Points, in no order, along strands that fork and pass close to each other.
(in the rows, 128 means zero)
Two points are linked if the straight distance between their rows is under 193.
Q834: [157 146 168  95 107 147 128 162 128 145 126 122 149 131 156  63 156 130
  98 165 127 195  74 139 157 155 170 106  92 102 208  89 149 123 133 152
 107 121 150  88 140  98 154 150  95 126 126 119 201 121  84 226 132 147
 128 193 115]
Q613: [137 164 108 138 165 108  91  87 130 133 130  81  39 156 132 158 127  92
 140  94 109  63 169 177 148 136 168 127 188 134 151 105 160 106 121 131
 101 138 135 127 124 136 145 129 115 115 125 141  79 134 139  89 122 128
 102 106 126]
Q849: [ 71 159 125 128  64 135 112 124  88 118 121 115 175 124 144 164 143 144
 199 126 105 114 102  72 119 137 125 113  93 151 132 151  70 103 142 154
 135 127 132 126 141 138  96  71 134 156 106 144 140 127 193  50 109 115
 119 129 189]
Q506: [136 108 145 114 119 130 126 118 126 120 156 111 137 119 130 125 138 130
 119 131 122 169  70 142 105 165 167 114  87 152 179  87 127 130 124 149
 100 111 164 122  67  85  82 122   4 158  82 128 157 138  86 133 148 129
 112 116 117]
Q750: [ 93 156 199 155 130 156 138 122  96 167 127 138 160 150 124 134 127 136
 143 101  54 144  90 119  95 139 177  86 123 111 209 133  88  87 135 119
 116  95 125  85 119 153 164 116 167 108 141 108 179 128 115 105 107 149
 123 125 144]
Q765: [113 151 116 125  87 112  85 140 116 106 159  91 170 109 127 157 163 164
 135 108 148 138 115 120 105 128 126  67 130 127 148 136 132  78 110 148
 154 116 154 124 140  96 106  71  99 136 112 120 153 142 175 148 129  93
 114 122 146]
Q687: [161  82 158 123 125 191 154 109 164 134 188 134 114 149 111  90 142 170
  98 128  92 138 116  84  95 113 125 120  83  87 178  90 104 159 141 105
 112 100  99 115  47  86 162 113  83 168 143 165  92 147 112 166  94 162
  89  94  62]
Q331: [121  89  86 125 120 100 165 102 122 139 133 143 129 103 136 114 141 155
 146 154 117 158  95 126  97 133 112  93  87 191 127 114 129 171 132 136
 108 107 153 129  43 107  71  84  21 176  85 140 122 161  98  88 151 128
 110  98 140]
Q496: [112 126  77 114 153  75 140 110 132 127 160 132 136 124 148 135  77 120
 131 105 163  94 154 180 100 130  85 123 153 149  71 135 156 140 103 141
 141 111 151 127 127 135  87 113  67  98 119 129 163 117 157 143 163  82
 124 148 153]
Q770: [153 179 107  96 151  95 122 138 114 136 120 148  71 131 168 147 128 146
 151 111 123 109 148 175 135 117 105 118 136  77 145  92 160 114 103 149
 108 108 145 126 183 143 142 119 124 117 159 136 169 140 165 151 106 126
 143 129 154]
Q160: [165 151  83 124  94 147 114 160 126 129 107 146 107  87 172 113 145 130
 141 151 131 133  98 131 152 169 112 127 110 141 127 108 151 109 171 104
  92 121 132 107 132 124 140 103 142 160 153  99 110 131 159 130 124 132
 106 140 149]
Q350: [ 79 137 102 118 152 133 166 115 108 125 123 189 128 133 125 125 157 151
 152 126 105  91 160 113 112  84 102 109 133 114  81  81 108 131 131 134
 140 105  54 119 163 137 123 124 190 124 200  98 132 157 198  88 100 108
 173 128 151]
Q832: [134 127 104 145 134 113 158 143 103 121 154 111 111 139 185 127  90  80
 113 105 155 158 134 182 120 189 142 154 124 208 137 147 140  92 122 157
  30  84 109 124  57 140 139 148  83 174 111 103 154 100  99  62 127 164
 103  92 177]
Q88: [117 143 106 109 152 118 120 106 137 122  88 180  90 122 109 160 159 166
 185 121 103  81 140  96 118  87 101 124 137  96  53 115  86 136 107 107
 170 143  86 152 160 109 118 114 155 148 176 145  76 137 194 111  84  90
 165 100 119]
Q785: [118  89 136 116  90 143 165 115 143 138 116 160 119 149 151 105 114 131
  79 151 116 163 113  85 119 169 135 125  59 174 139 181 156 118 167  64
 107 137 111  59  45 159 133 104 117 160 126 101  99 112 123  96 142 140
  64  67 163]
Q748: [159 102 124 101 143 100  91 135 203 116 128  93 109 130 114 140 147 155
 160 117 187 148 132 121 144  86  87 118 150 143 110 125 156 125  94 138
 175 151 139 161 122 117  96 112 112 132 135 135 134 107 106 165  97 114
 166  79 111]
Q479: [107 134 127 144 135 111  78 161  99  85 169  59  80 162 145 139 133 104
  99  89 171  68 188 175 148  90  98 168 188 149 135 113 151  82 102 161
 136 137  99 168 205 136 137 151 154 118 131 173 118  96 166  90 103 136
 163 115 135]
Q966: [ 88 155 126 128  62 145 121 162 129 136 138 128 198 101 122 148 137 160
 160 112 135 154  84  70  82 123 128  81 114 154 131 167 100  89 133 140
 149 108 155 132 120 123 112  80 123 137 126  95 180 125 160 120 129 107
 137 140 162]
Q344: [ 88 142 166 116 136 180 117 144 114  97 126 135 105 185 142 133 104 138
  71 130 160  76 191 163 152  92 124 166 103 115  88 163 122 104 130 106
 173 169  72  96 152 140 150 177 153  94 166 149 151  91 166 127  97 154
 128 103 134]
Q432: [140 155 129 113 130 145 118 128 158 137  61 157 121 132  97 169 143 141
 177 132 100 115 140  94 143 101 124 131 104  99  94 141 121 118 116  87
 145 164 119 154 133 111 117 118 177 133 162 125  91 128 127 121  90 135
 122  95 108]
Q523: [168 166 124 147 121 158 125 127 137 119  89 132 141 111 129 162 108 108
 137 143  82 143 106  96 151 177 182 135 131  86 118 134 103 143 108 115
 144 155 133 159 134 105 124 184 141 139 116  89 139 158 116 164 149 138
 123 177 107]
Q831: [144 144 148 123 108 128 129 116 103 153  72 146  77 161 138 143 151 128
 114 147  81  78 150 135 153 121 123 125 102 109 125 147 152 102 147  25
 118 129 140  82 128 137 139 105 182 122 156 156  33 123 137  92 113 145
  65  96 126]
Q178: [170 154 123 109 129 155 104 207 103 114 155 114 161 118 139 121  99 104
  88 134 168 139 163 146 147 134 112 161 158  83 133 119 149 110  69 174
 139 161  97 153 220 121 140 204 160 121 158 145 181  95 118 190 121 146
 155 176 122]
Q915: [125 175 126  98 141 145 128 144  97 128 106 152  83 147 176 124 122 115
  85 143 121  65 170 165 152 130 117 152 105  69 104 128 148 116 142  73
 107 148 129  97 161 131 128 120 156 129 164 135  85 129 184 109  98 129
 107 133 141]
Q480: [114 127 126 109 141 135 181 140  82 116 129 195 150 144 122  76 159 164
  76 148  99 136 152 129 127  88  93 121  81  84 152 126 168 134 125 132
 112 116  73  58 178 153 160 148 173 123 213 109 166 124 136 112 121 160
 129 117 145]
Q839: [139  96 145 146 121  91 101 160 103 182 129  81 113 152 138 122 112 123
 142 115 169 106 137 172  93  74  55 115 164 161 133 130 146  83 109 100
 117 126 171 136 185 167 115  86 132  82 118 153 111  79 147 125 119  99
 157 150 136]
Q3: [150 142 141 103 128 105 106 190 118 116 113 126 153 126 120 148 122 124
  97 113 165 134 151 161 152  81 108 137 140 100 146 148 170  80  69 127
 150 163 133 144 224 152 129 176 170  92 159 109 199 107 111 181 135 118
 159 155 138]
Q243: [136 149 104  94 180 110 171  94 138 155 102 191 135 120 125 114 104 130
 159 126 111  96 135 147  83 117  95 154 151  60  52 122 105 180  97 144
 116 124 132 150 131 107  96 126  65 149 123 163 161 153 132 164 127  95
 175 147 120]
Q455: [142 168  75 132 163 126  94 125 105 118 149  98 111  97 160 114 110 119
 129 139 174  49 153 162 119 141  87 145 192 116  73  78 125 142 143 161
 147 118 155 190 157 102  99 144 121 116 124 137  98 146 184 135 127  75
 162 189 133]
Q87: [161 160 102 119 150 122  95 160 110 124 139 100 126  95 161 116 113 107
 117 146 152  77 159 178 130 144  90 152 167  78  80  95 145 151  96 139
 127 137 188 166 191 100  84 141  89 114 108 158 119 161 158 194 153  71
 156 221 107]
Q777: [ 78 118 180 111 105 104  97 131 110 123 126  76 144 158 119 161 151 152
 177 106 159 112 128 102 110  73  92 128 129 147 144 161  87  81 118 139
 167 158 140 132 149 137 117  62 138 106 116 178 109  98 158  96  99 104
 156 102 119]
Q9: [151 134 171 153 118 150  69 172  86 148 123  36  96 113 145 128 116  89
  82 142 149  87 146 162 140 130 118 176 186 142 143 135 160  92 102  77
 144 173 146 161 180 160 145 149 189  97 123 163  73  93 137 125 120 114
 134 183  87]
Q934: [160 120 110 145 121 166 125 113 170 124 151 132  86 120 115 125 145 155
 120 122  84 134 133  87 125 136 148 127 100  74 139 130 123 159 133  88
 142 112 119 134  69  83 153 105 111 165 168 142  65 149 136 144  92 147
  66  70  86]
Q457: [120 133 149 158 136 109  95 143  64 128 173  72 132 143 136 127 128  95
 100 101 134  78 169 196 120 102 118 160 188 125 189 125 139  82  92 148
 103 112 125 120 220 152 170 146 159  89 133 170 113 107 152  89 130 128
 127 143 122]
Q840: [114 132 124  91 154 149 138 110 118  84 155 165 135 151 137 122 159 151
 113 132 118  78 189 115 167 105 114 145 104  60  91 111 143 160  98 154
 129 138  89  99 139 105 127 144  82 151 137 153 170 160 161 137 136 111
 108 104 107]
Q580: [139  64 121 137 116 138 135 114 173  98 119 129 172 114  65 135 139 158
 186 152 155 159 119  49  95  77  89 150 144 170  95 129 108 191 130 134
 155 126 133 169  77  97 108 103 132 161 122 171  66 122 103 104 115 142
 162  67 101]
Q638: [177  47 109 125 136 122 185 127 178 121 137 155 128 103 111  91 128 144
 104 164 154 193 123 135 132 130 117 125 106 176 128 116 164 162 145 154
 113 128 119 134  82 116 149 152  94 165 116 123 167 112  47 160 142 179
 115 109 111]
Q690: [ 84 155 198 140 102 161 130 166  96 128 154 133 181 160 124 153 129 149
 117  95  83 113 111 103 103 143 144 117  95 106 160 186  63  80 116 133
 115 118 109  95 136 159 150 146 161 121 138 126 179 103 133 131 112 142
 114 123 144]
Q291: [102 106  99 122 152  97 141 114 125 170 163 106 130 118 151 110 102 104
 129 124 168  99 119 183  83 123  77 102 154 157 116 112 112 165 140 145
 103  93 180 108 139 125  88 114  46  96  87 150 127 103 146 123 136 116
 126 164 156]
Q771: [159 147 111 150 141 163 130 108 165 107  78 153 141  81 112 147  79 115
 130 154  95 117 122  82 146 165 166 155 143 100  55 175 108 173 136  80
 184 150 124 155  99 136 105 174 155 116 129  97  67 181 110 145 168 106
 125 155  95]
Q942: [ 88  89 134 166 125 144 155  83 142 120  93 161 124 130  74 130 113 129
 139 140 106 110 128  59 119  97 142 135 142 136  77 163  83 144 143  61
 187 131  91 122  93 150 122 110 206  92 144 116  43 146 129 108 128 112
 122 104 125]
Q666: [ 93 180 110 149 124 131 177 117  93 124 101 194 153 144 164 144 136 137
 144 109  81 128 111 140 122 144 173 111  97 122 119 112 115 102 140 176
  89  91  66  99 120 147 127 151 167 115 145  64 220 150 144  87 111 155
 153 157 192]
Q351: [129  56 114  94 149  86 168  81 151 150 153 122 126 128 113 112 155 153
 132 139 145 109 134 133 104 114  94  97 122 141 129  93 137 204 128 129
 105 101 158 128  96  90  96  77  27 134 112 178  71 137  98 104 151 129
  76  92 110]
Q998: [101 126 131 210 133 165 105 116 125 107 166  83 135 114 124  90 129  85
 104 133 136 114 127 127 153 184 175 162 197 186 129 112  62 147 165 152
 156 147  94 164  96 154 160 161 217 111 112  99  97 119 148 133 121 142
 147 165  99]
Q891: [133  78  93 125 140  87 181 114 114 137 122 149 157 123  68 165 142 116
 175 114 103 123 168 105 120  97  84 140 150  96  97 118 145 175  98 147
 102 105 130 165 157 100 129 135 115 146 105 165  87 129  79  97 160 128
 129 103 107]
Q495: [110 143 116 110  93 147 117 188 165 110 114 135 167  90 106 152 137 190
 159 128 156 135 129  87  99 117  95 107 120 109  85 153 108 107 126 139
 181 142 112 154 153 108 118 122 161 128 161 101 177 121 156 156  95  93
 149 136 133]
Q382: [ 71 128 192 141  81 147  85 136 125 127 124 102 173 156 101 134 156 159
 133 114 140 131 113  69 118  92 120 109 119 106 166 160  87  73 124 104
 202 160 140 104 158 128 130  94 155  80 156 137 145 123 163 178 100 113
 148 123 115]
Q358: [126  60  92 123 153  93 161 131  95  98 132 121 163 103  61 120 191 126
 134 129 121 124 203  93 148  68  64 134 133 101 134 118 180 151  90 114
 132 105 114 131 181 103 148 135 176 117 127 159  52 144 116 106 183 129
 115 100  89]
Q95: [149 145  89 124 140 167 156 184 136 112 157 181 185  86 114 157 121 189
 165 103 124 143 139 106  79 118  72 111 137  91  88 112 113 121 110 182
 139 102  81 173 135 117 147 130 141 151 141 118 170 105 157 131 110 128
 157 118 129]
Q74: [127 137 134 134 136 150 120 107  98 124 155  98  92 165 139 141 155  87
  93  96  91  91 164 144 154 165 178 144 138  85 158 110 154 124 127 115
 102 123 133 120 124 101 180 130 127 147 109 158  65 128 135 101 141 137
  72 102 111]
Q222: [166 102  98 112  98 121 160 148 149 107 117 158 150  77 126  94 127 142
 106 160 127 235  76 118 128 130 126 100  81 190 127 114 167 145 154 165
 114 122 129 128  78 100 119 148  66 161 118  96 194 139  78 160 149 137
 117 130 146]
Q610: [154 144  98 105  68 113  85 152 121 122  99  89 146  66 152 135 146 108
 212 145 156 134 114 100 149 153 122 131 132 139 128  95 101 149 150 149
 101 120 178 184 133  80 116  75  99 165  77 160  70 157 122 122 138 116
 132 174 139]
Q817: [137 133 124  96 126 130 144 153  95 135 105 185  97 128 134 115 153 136
 114 158 116 100 147 150 155  83  62 116 104  98 135 114 175 109 132  92
 111 144  79  86 187 144 162 116 190 111 198 136 118 122 173 119  97 159
 144 132 126]
Q683: [150 146 196 100 119 119 101 169 123 147 114 100 115 140 175  83 136  97
 122 150 155 174  80 159 151 139 145 140 112 124 191 105 123 113 121 140
 109 157 165 105 182 121 149 136 100 109 115 116 188  92  92 188 106 145
 167 189 106]
Q128: [ 96 164 168  99 124 161 117 150 108 121 115 147 144 173 154 160 105 139
 116 138 121 100 136 137 145 126 145 149  81 117 110 171 101  91 125 133
 141 158  95  92 129 153 145 157 153 148 128 120 190 125 143 124 110 144
 119 117 147]
Q186: [ 92 120 141 129 143 114  97 134  95 105 139 101 101 170 110 150 123 126
  86 103 163  82 191 157 119  64  94 150 137 136  98 131 124  73  98 120
 204 158  85 145 194 156 139 147 173  90 166 138 131 101 174 104 109 112
 153 103 144]
Q546: [159 154 133 102 138  84 106 167 105 155  99 109  75 162 171 144 136 130
 152  96 164 122 125 212 111  89  97 115 161 138 156  81 178  81  94 112
 112 127 158 126 215 152 136 113 133 103 160 138 145 102 137 141  85 120
 161 135 143]
Q579: [146 151 140  93  87 125 104 137 127 158  71 151  99 123 169 112 156 148
 146 175 134 159  81 106 131 133 111  88  69 130 158 121 143  98 159  73
 101 123 158  72 130 122 107  65  98 141 144 141 121 119 157 139  93 144
 124 132 130]
Q7: [157 122 128 100 143 110 162 132 152 133 117 149 163 117 128 105 130 126
 128 119 117 200  75 151 105 147 165 126  74 140 147 119 137 160 122 173
 114 131 149 135  69  95 101 164  21 136  92 105 210 141  50 187 136 139
 130 128 130]
Q731: [132  59 188 146 133 189 141  78 166 139 177 110 121 128  70 104 132 136
  93 133 106 166  90  76 111 128 153 129 102 120 192 120 102 184 160  89
 138 117 151 103  45 110 151 133 102 147 113 152  77 151  75 163 147 151
 112 115  47]
Q574: [152 179 102 115 107 105  90 157 152 104  90 124 154  92 107 194 151 132
 153 123 112 156 138  76 172 141 173 122 123  90 101 143 138 115  95 152
 185 162 136 178 152  92 109 134 131 141 106  97 169 159 116 170 152 121
 127 130 127]
Q543: [111 140 108  96 152 103 138 108 114 158  95 164  59 130 191 123  97  91
 112 170 129 113 117 203 161 161 167 135 103 164 112 137 140 145 144 141
  99 131 118 106  93 169 104 167  84 129 118  92 171 132 118 102 145 138
 138 132 149]
Q135: [167 118 107 120 144 132 149 108 145 130 130 132 135 114  85 159 124 119
 176 107 112 117 151 116 114 155 130 134 154 116  98 122 119 172 125 165
 118 107 106 194 114  97 152 139 131 154  94 143 113 124  95 106 139 139
 125 110 118]
Q107: [145 166  85 119  86 138  94 142 132 111 104 121 122 100 162 151 134 115
 152 150 139 141 108 105 157 185 149 147 117 144 119 111 142 133 141 123
  96 152 161 153 110  92 105 113 121 173  97 106  89 164 147 115 145 116
  83 148 151]
Q985: [107 180  73 154 148 133 101 118 141  91 166 111 109 102 155 131 104 144
  92 126 155  77 135 152 115 153 156 137 169 132  72  98  96 134 146 162
 173 121 115 174 109 108  96 122 145 134 140  91 154 156 184 134 125  77
 140 164 133]
Q6: [146  86 156 119  87 129 112 162 150 100 153  97 154 137 130 110 151 160
 119 121 178 180 130 118 131 101  76 110 124 147 156 141 174  96 116 123
 145 130 141 110 131 110 136 108 118 115 143 160 141  95  96 174 114 129
 153  99 116]
Q204: [121 144 123 165 102 124  62 132 122  73 172  56 128 109 132 120 175 162
 106  77 162 151 118 132 135 134 136  86 135 120 206 103 132  88 136 156
 163  97 143 143 147  84 138 107 134 116 161 122 149 121 161 140  96 119
 123 115 132]
Q180: [132 126 165 122 115 185 138 142 118 107 175 135 129 121 129  62 172 164
  73 162 101 169 113 111 155 141 140 116  52  92 225 106 151 136 170 138
  94 122 110  71 144 114 177 141 119 126 152 129 175 133 120 188 136 156
 112 156  94]
Q434: [ 94 120 102  79 129  90 151  98 117 118 103 174 118 126 157 133 130 125
 143 150 138 123 127 140 156 117 145 127 100 168  86 141 128 132 154 133
 109 133 122  96 113 164  97 117  97 151 128 104 151 131 154  66 161 128
 131 114 179]
Q189: [167  70 140 123 131 120 128 150 173 127 129 134 110 136 106  96 126 146
  91 126 195 208 120 139 153 119 103 132 110 155 150 135 203 137 140 116
 126 139 142 104 118 135 116 142 104 121 136 122 142  89  75 169 138 154
 107  90 110]
Q443: [156 109  93 110 117 131 148 141 177 111 113 174 162  57  91  91 131 177
 109 160 143 206  95  75 119 106 123  80 104 139  89 136 149 164 139 131
 165 141 134 136  76  96 123 117 106 146 155  85 166 161 108 165 156 112
 112 127 115]
Q684: [102 153 132 158 122  82  67 144  86 127 134  58 118 137 145 192  92 107
 145  86 127  83 155 166 120 139 194 139 193 161 140 134 109  72 104 130
 152 146 173 165 168 162 117 112 153  97  75 118 146 115 159  86 121  90
 114 170 155]
Q745: [114 124 159 144 157 142 186  87 157 143  94 187 121 163  81 108 127 133
 125 119  99 166 101 113 132 100 160 131 115 114 141 135 114 136 153 122
 145 131  83 105 103 159 158 153 164  84 144  91 174 130  77 141 133 156
 154 117 123]
Q37: [165 144 161 108 126  89  91 173 150 141 102 110 107 174 135 134 137 105
 121 135 140 180 132 167 176 107 135 131 123 135 163 149 155  84  87 138
 127 162 135 114 198 150 143 151 138 109 143 124 184 107  74 203 113 165
 136 128 114]
Q977: [123 110  94  67 132 114 125 116 160  73 130 188 132 118 116 142 156 152
 112 142 115 126 168  88 158  91 144 117  97  85  61 146 138 162  97 143
 164 139 131 112 102  76 110 128  74 157 144 133 138 178 132 133 156 115
  87  84 101]
Q957: [123 130 115 162 138 126 125 103 119 108 150  88 154 121 121 133 135  97
 150 117 107 138 119 132 156 168 172 147 156 131 166  92  98 162 143 197
 104 105 110 161 128 102 152 158 144 129  77 123 118 143 107 106 159 152
 127 152 124]
Q330: [124  75 123 124 176  95 177  62 157 156 149 164 119 125  67  82 128 149
 132 146 103 147 109 110  80 104 102  89 122 122 130 111 109 197 126 110
 132  84 154 108  68 134 104 104  80 117 146 137  78 143 107 122 144 117
 126 105 101]
Q43: [104 119 173 169 139 145 137  84 114 161 124 120  88 203 128 135 132 122
  78 129  95 105 136 105 134 144 151 131  99 118 162 158 137  97 157  33
 127 132 125  52 100 154 156 102 178 118 148 138  49 129 108  94 129 139
  60  52 113]
Q923: [ 79  94 143 156 136 134 179  74 125 114 102 158 158 149  70 123 131 123
 144 129  90 166 115  60 155 107 160 109 115 153 133 166  97 154 148 112
 158 126  94 103 121 163 130 154 203  86 118  94 110 136  96  93 150 153
 154 117 130]
Q630: [147 129 121 162 162 119 172  66 163 144 101 160 108 109  81  88 133 122
 128 118  86 181  81 116 128 146 181 110 137 140 172  93 102 168 159 154
 122  96 108 136  80 122 153 145 139 110 124  95 145 157  78 123 116 174
 161 116 108]
Q146: [133 142 133  89 133  74  91 125 114 149 139  79 128 120 143 126 134  92
 159 111 173  73 154 186 138 105  98 136 171  97 111  71 155 155  96 145
  93 124 200 154 197  88  93 107  48 127  98 191 108 158 118 172 170  76
 140 177 113]
Q876: [165 127  93 121 117 117 149 147 174 148 104 159 106 132 145 157  93 115
 170 131 152 143 141 146 110 155 109 152 137 213  72 135 149 124 138 131
  91 128  87 146  96 174 136 140 150 164 123  91 150  92  98  95 123 146
 154 100 169]
Q32: [125 114 158 152 128 129 141 129  86 152 153 100 199 127  95 141 134  96
 144 122  68 140 117 114 129 139 140 130 133  94 187 119  92 144 128 153
  86 115 141 120 165 113 158 155 137 127  74 157  91 150  98 135 172 134
 108 186 105]
Q888: [152 144 154 154 110 143  80 134 132 131  97  75  92  98 145 131 119  89
 112 161 147 111 121 141 172 156 154 138 165 152 146 127 131 106 149 109
 139 169 141 158 148 134 144 149 181 102  96 118  83 125 120 138 104 154
 123 177 102]
Q469: [129  87 146 142 115 149 142  94 139 160 110 115  74 156 112 115 111 121
  80 141 112 145 100 109 148 175 175 129  85 174 164 144 134 129 178  48
 130 146 127  62  47 180 126 109 132 132 129 102  44 137 110  97 148 148
  80  88 129]
Q218: [107  94 200 132 125 154 117  83 154 134 129 105 143 149 117 102 146 145
 113 141 125 183  61  89 124 120 153 111  86 136 197 129 106 135 158  98
 129 130 141  83  79 141 132  99  98 134  92 134 119 122 104 154 108 139
 134 104 101]
Q922: [127 113 126 130  98 150 125 144 158 166  96 128 134 131 153 133  95 109
 175 156 163 126 103 126 121 146 111 157 131 202  71 154 122 145 158 120
 113 135 130 165  86 173 102 106 116 159  95 135 101  96 113  99 114 136
 155 125 153]
Q823: [149  78 112 166 110 156 147 120 179 109 136 109 125 111  95 142 111 139
 165 140 156 138 125  80 124 138  98 154 134 181  86 168 129 149 150 105
 136 148 123 163  72 153 114 114 163 145 103 145  53 105 109  96 117 137
 123  89 129]
Q394: [152 157 109 114 166 161 163 150 146 136 134 197 164 116 121 132 103 154
 172 140 105  89 119 108  64 113  76 154 128  50  56 121  87 176 127 166
 110 122 102 160 127 121 138 134 111 146 157 139 140 131 165 160  87 108
 179 139 115]
Q118: [110 126 141 110 111 146 159 146  97 100 161 186 146 153 145  68 167 159
  81 137 124 171 147 121 183 118 132 138  61 102 180 118 162 131 150 180
  75  94  95  55 164 127 163 166 135 139 189 136 206 118 129 129 127 173
 127 107 138]
Q968: [102 145 188 222 146 128 138  95 119 152 159  99 145 149  92 113 127 113
 116  92  73 140  86 108 101 152 197 107 152 158 220 138  73 106 149 127
 121  88 127 110  92 137 156 130 180  90 107  84 121 136 109  90 141 145
 122 125 127]
Q62: [ 78 158 135 145 133 154 169 108 111 154 110 203 141 144 150 121 119 141
 150 109  84 102  96 124  85 130 138 110 119 121 104 108  72 106 153 130
 111  95  63 108 107 145 141 121 193 119 183  91 171 128 160  76  72 147
 158 127 173]
Q935: [150 127 140 129 104 158 130 108 163 122  79 160  93 147 102 146 155 160
 146 145  63 124 123  55 140 116 159 129 101  62 123 151 107 133 110  61
 156 163 111 108  87 107 142 122 184 136 149 125  50 162 128 131  90 157
  81  72  96]
Q837: [131 129 138 136 104 104  63 136 182 109 118  69  88 140 124 180 124 133
 164 105 184 146 123 122 126 119 138 131 146 177 108 130 128 100 114 109
 184 169 157 168  80 128 106  94 108 131 103 121 138 100  99 136  99 110
 153  93 120]
Q248: [145 172 108  93 177  84 158 113 122 139 115 192 130 115 153 135 117 139
 144 104  89 100 127 155  91 116  96 106 154  63  95  98 121 139  91 165
 109 117 147 126 177 138 103 114  83 121 158 125 197 156 156 159 130  95
 171 167 164]
Q91: [116  98 100 148 126  90 155 109 105 132 134 113 166 106 102 107 105 117
 101 137 139 156 123 131 127 134 120 120 131 175 132 136 149 148 145 148
 122 100 140 115 127 153 111 133 141 115 100  97 139 134 105 121 191 123
 141 164 168]
Q541: [123 162 156 145 150 129  74 183  66 124 154  62 104 146 150 141 107  87
  62 122 115  77 169 191 126 122 126 152 186  82 141 135 150  60  77 103
 136 153 162 132 214 153 149 175 169  95 143 125 120 132 171 137 125 113
 124 177 107]
Q530: [ 93 117 111 121 102 115 148 116 114 130 124 171 107 149 153 120 105 119
 104 152 138 110 123 135 138 144 124 115  78 184 102 173 162 114 158  74
 111 132 123  73  89 171 110  96 121 151 131  94 101 133 155  57 156 115
  89  80 185]
Q39: [105 133  93 121 181 121 146 113 142 128 200 131 113 148 132 143  78 156
 100  73 156  97 165 156  72 111 101 116 160 121  71 163 140 126 110 141
 157  90 117 125  97 123 105 120  83 115 157 126 167  96 154 130 128  75
 125  87 152]
Q121: [119 113 128 147 126 152 138  60 146 114  65 150 126 126 113 150 109  84
 145 155  93 105 119  61 134 157 171 165 153 122  88 161  89 174 152  63
 158 145 140 151  98 131 112 145 177 111  92 124  18 189 120 102 145 107
 139 140 126]
Q653: [164 144 105 136 158 147 144 168 117 113 160 126 159  89 125 111 109 133
  95 139 126 143 130 148 142 149 101 130 142  78 128 102 150 157 106 173
 150 129 123 160 163 118 134 178 139 110 139 126 203 143 110 189 149 136
 146 185 102]
Q440: [101 177  99 196 131 185 113 127 142  84 158 113 124 108 155 104 128 138
  74 111 154 114 126 143 155 172 183 158 164 162 110 112  90 113 175 148
 179 148  85 164 100 131 138 155 203 134 138  77 142 138 194 115 111 138
 119 139 119]
Q244: [150  84  75  95 147  93 160 104 163 111  88 187 145  83  75 113 149 157
 129 146  97 172 143  75 133  96 126 108 119 112  79 132 149 174 109 109
 169 123 139 131 106 116 100 142 118 148 153 100 123 191 121 132 168 103
  96 120 109]
Q372: [117 144 145  99 121 124 123 130 122 150 100 122  99 164 174 124  97  76
 101 140 135  99 142 188 181 171 153 163 107 153 105 147 141 115 152 129
  60 146 141  98 129 147 137 147  89 140  92 157 123 110 120 115 152 137
 107 150 154]
Q548: [164 113  75 138 156 125 178 149 137 137 123 165 114 110 148 137  91  87
 153 124 130 165 119 174 113 182 146 152 133 171 107 131 160 144 139 176
  47  99  85 154  68 136 140 162 121 160 118 106 151 106  89  92 142 176
 113 100 156]
Q58: [ 82 116 164 121  66 117 127 129 106 118 150 113 177 142 120 185 155 139
 203  92 112 154 127  77 119 103 107 107 106 140 179 141  82 107 136 162
 106 120 125 136 132 109 131  76 134 154  97 177 125  98 136  78 121 139
 126  88 146]
Q206: [142 142  93  96 101 104 112 146 101 172 110  99 140  99 140 145 111  78
 195 134 132  96 132 137 143 134 111 130 160 107 120 116 120 156 116 137
  92 115 184 174 173 101  83 114  79 133  71 183  84 131 119 114 162 101
 123 185 139]
Q209: [125 123 154 112  87 143 105 110 160 134 112 139 104 126 157  80 165 153
 118 156 127 178  53 101 106 150 139  68  57 152 177 116 122 118 161  90
 124 130 140  82  55 129 125  90  96 151 142 108 128 119 138 142  96 137
 129 108 130]
Q139: [100 107 157 156 129 116 125 128 106 195 142  85 146 136 148 123  71 109
 148 133 156  94 122 164  67 118  93 129 164 161 135 152 107 136 113 111
 101 112 183 114 146 173 105  94  91 103  69 169  99  75 129 130 134  91
 151 170 153]
Q724: [130 103 174 158 127 140 111 156  87 140 178  65 182 134 108 127 112  96
 112  97 140 112 148 150 134 125 115 153 155 126 181 152 113 118 106 148
 109 134 125 140 165 139 155 143 149 117  85 159 106  92 107 137 146 140
 127 154 109]
Q780: [117  66 104 133 163  91 164  79 122 123 144 134 148 102  87  63 124 117
  99 160 129 140 142 143 120 109 102 124 149 155 117 114 134 189 148 117
 138  97 133 126 134 131 122 120 122 104 125 125  95 151 112 126 183 115
 121 149 108]
Q932: [132 187 126 141 140  84  82 127 106 148 129  58  71 123 141 166 136  85
 140  89 128  75 148 174 123 141 155 110 191 106 145 108 142  86 113 115
 121 122 174 159 183 114 138 121 140 105 113 127  95 153 146  91 147 103
 109 149 150]
Q583: [103 124 117  99 176 136 149 113 117 119 180 170 108 180 139 143 111 136
 104 109 144  83 186 155  99  93 104 147 115  66  62 173 139 119  92 154
 155 119  85 107 141 131 130 143  85 135 175 164 161 106 163 147 121  91
 139  95 119]
Q200: [110 155 162 140  97 114  71 149 118 130  98  71 115 158 148 192  97 108
 144 106 171 110 127 133 142 129 168 150 155 172  90 172 112  81 116 118
 155 173 164 164 128 152  98 115 126 130  68 129 139  95 129 102 118 109
 131 138 139]
Q308: [147 118 151 220 156 145 150  94 153 166 130 105 132 112  81 111 136 115
 144 117  81 154  68 127  90 176 158 111 175 127 210 103 109 153 154 131
  99  89 123 149 100 144 184 152 187  78 122 105  99 127  83 139 116 159
 154 140  96]
Q611: [123 114 129  95 106 118 127 166 115 133 149 144 110 170 171 114 119 105
 100 129 145 149 148 176 170 153 137 155  77 162 138 150 171  98 133 131
  51 121 122  77 106 165 135 142  74 170 120 145 146  88 106  75 145 163
  91 100 176]
Q304: [156 111 131 169 149 153  99  96 160 125 135  98 119 104 138  88 109  85
 100 165 167 110 122 141 163 164 159 172 174 173 124 118 114 173 171 126
 135 156 131 149  98 131 136 158 156 113  96 112  81 125 123 157 133 126
 137 162  95]
Q573: [152 161 101 112 159 117 134 133 148 105 119 139 169  91 105 127 138 139
 124 107 140 166 130 117 149 132 157 112 160 107 118 131 140 132  99 187
 169 147 139 196 158 108 115 158 121 128 141  99 226 160  90 195 148 118
 151 157 116]

A fork is a point with three links, a tip a point with one. Leave the first point through the second and follow the links. Name the first fork or tip that comes.
Q683 / Q37 -> Q457
Q180 / Q118 -> Q580
Q291 / Q139 -> Q966
Q9 / Q888 -> Q666
Q546 / Q839 -> Q222
Q638 / Q189 -> Q74

A fork is a point with three links. Follow the links from the first point to the second and name the forks in between, in order.
Q724 / Q666 -> Q457
Q839 / Q7 -> Q222
Q243 / Q382 -> Q966
Q382 / Q351 -> Q966 > Q222
Q189 / Q849 -> Q222 > Q966

Name the points in between on the shortest way along the links from the first point to the second, in order.
Q985 / Q934 -> Q455 > Q87 > Q146 > Q206 > Q610 > Q107 > Q160 > Q579 > Q209 > Q218 > Q731 > Q687
Q351 / Q139 -> Q331 > Q506 > Q7 > Q222 > Q443 > Q244 > Q977 > Q840 > Q583 > Q39 > Q496 > Q291
Q666 / Q209 -> Q62 > Q350 > Q88 > Q432 > Q935 > Q934 > Q687 > Q731 > Q218
Q684 / Q58 -> Q200 > Q837 > Q748 > Q6 > Q189 > Q638 > Q222 > Q443 > Q244 > Q977 > Q840 > Q583 > Q39 > Q496 > Q291 > Q139 > Q839 > Q546 > Q770 > Q248 > Q243 > Q394 > Q95 > Q495 > Q966 > Q849
